A landscape with many valleys, sampled at points; each row gives a point and its height.
A ball rolls from a point to the lowest of its 6 nearest points, and stops where none of them is lower. Distance is the straight distance between rows; heights are no part of it.
Z876 h=792: [ 13 -10  -5  -8   6  23  26  11   5]
Z23 h=422: [-19   7 -14  -7  -5 -23   7 -19   1]
Z237 h=477: [ -8  -5 -18 -24   7 -10  21   5  -6]
Z648 h=469: [  9 -20   8  19   2  18  -7  28  -8]
Z394 h=772: [  8 -10  -2  -1  -2  25  31  -4  13]
Z240 h=788: [ 10  -2  -5 -18   6  15  27   7   5]
Z265 h=286: [ -7   8   8 -14  -2   1  14 -25  18]
Z639 h=73: [-17 -15   7   3 -14   6 -34  -5  -2]
Z629 h=401: [-16  -3 -20 -12  -1 -22  16  -7  -4]
Z927 h=325: [-15 -13  -1   6 -16   6 -37  -3   0]
Z93 h=271: [-15  14   7  -4  -5 -21  -2 -23   4]
Z764 h=646: [ 22   8  -8  -4  -6  16 -19  21   0]
Z600 h=226: [ 10 -25   5  19   2  24  14  17  -3]
Z555 h=284: [ -2  23  -3  23   4 -24 -13 -10  -8]
Z200 h=561: [ 25   1  -4 -10   5  16  -2  29  -1]
Z481 h=531: [ -1   0   0 -19  -2   7  27 -17  14]
Z163 h=702: [  2  25 -17  27  -1 -19 -10 -11  -7]
Z233 h=541: [ -5   0  -2 -19  -1  -1  23 -17  12]
Z125 h=221: [-11  11  13  -8   0 -18   0 -20   8]
Z800 h=539: [-10  15 -11  16  -2 -25 -10 -18  -2]
Z953 h=129: [ -8  15  23   9  11 -23 -10  -9  -9]
Z422 h=749: [ 18   7  -6   7  -7  18 -26  17   2]
Z463 h=667: [-10  -8 -15   9 -24  14 -34  -2   4]
Z659 h=164: [  1   8  15  25  16 -22  -3   3 -17]
Z620 h=113: [ -8  13  28   4  10 -22  -9  -8  -5]
Z560 h=233: [-11  -1 -12 -21   1 -10  21 -13   5]
Z807 h=154: [-10  16  13  11   4 -28  -9 -12  -5]
Z325 h=299: [ -7   9   8 -16  -3  -5  12 -25  16]
Z494 h=181: [ -7  15  24 -12   2 -13   0 -23   7]
Z920 h=660: [  8  -7   5  16  -4  20 -21  21  -8]
Z524 h=612: [  4  -2  -5  14 -14  14 -34  10  -1]
Z114 h=187: [  2   4  23  25  20 -23   3   7 -18]
Z971 h=149: [-18   5 -23  -1  -6 -23   9 -15  -3]
Z95 h=673: [23  0 -4  3  3 18 -7 27 -4]
Z436 h=471: [-15   7  -5 -15  -2 -14  13 -22  10]
Z217 h=703: [  3  -5 -11 -23   6   6  26   6   4]
Z794 h=568: [ -3  -3 -13 -25   3  -3  25   0  -1]
Z523 h=348: [-18  14  -5  11  -3 -26  -6 -18   0]
Z27 h=468: [ 10  -7 -12 -27   6   3  18  18  -5]
Z773 h=803: [  6  -6  -8 -19   1   8  28  -5   9]
Z198 h=170: [  1  17  11  26   8 -22 -14  -2 -12]
Z355 h=413: [-12 -12  -6   8 -17   7 -34  -3  -1]
Z769 h=491: [ 24   6  -7 -24   6  10  -3  22  -3]
Z306 h=370: [ 18 -19   2  11   3  24  15  20   0]
Z940 h=575: [ -9 -28  26   5   1   7 -24  11 -12]
Z622 h=845: [ 11 -10  -5 -10   3  17  27  -2  10]
Z102 h=188: [ -6  18   6  19   6 -24 -12  -6  -6]
Z358 h=810: [ 11   5 -15  13 -15  20 -33  10   5]
Z63 h=637: [ 19 -11  -2   3   6  22   7  23  -2]
Z321 h=262: [-17  14   1   6  -2 -24  -5 -17   0]
Z513 h=597: [ 14 -13  -1   0   5  25  21  16   3]
Z122 h=789: [  9  -5   5   0  -5  24  28 -17  19]
Z989 h=653: [ -5 -23  18  14   2  11 -26  17 -10]
Z286 h=562: [-11 -19  19   9  -3   6 -33   8  -6]
Z20 h=232: [ 20  -2  -9 -19   7  13  15  21  -3]

Two balls start at each pair of points below. Name the first point that both come to, or write -.
Z122 / Z622: -
Z325 / Z773: -
Z422 / Z102: -
Z358 / Z524: Z639
Z394 / Z920: Z600

Call two points neighbours if one is among the 6 nearest of the other. Go from one point of each pair to the other, from neighbour to neighbour, staying as low as possible. Name the highest point that can't be avoided.
Z620 / Z20: Z237
Z600 / Z639: Z940
Z971 / Z620: Z321
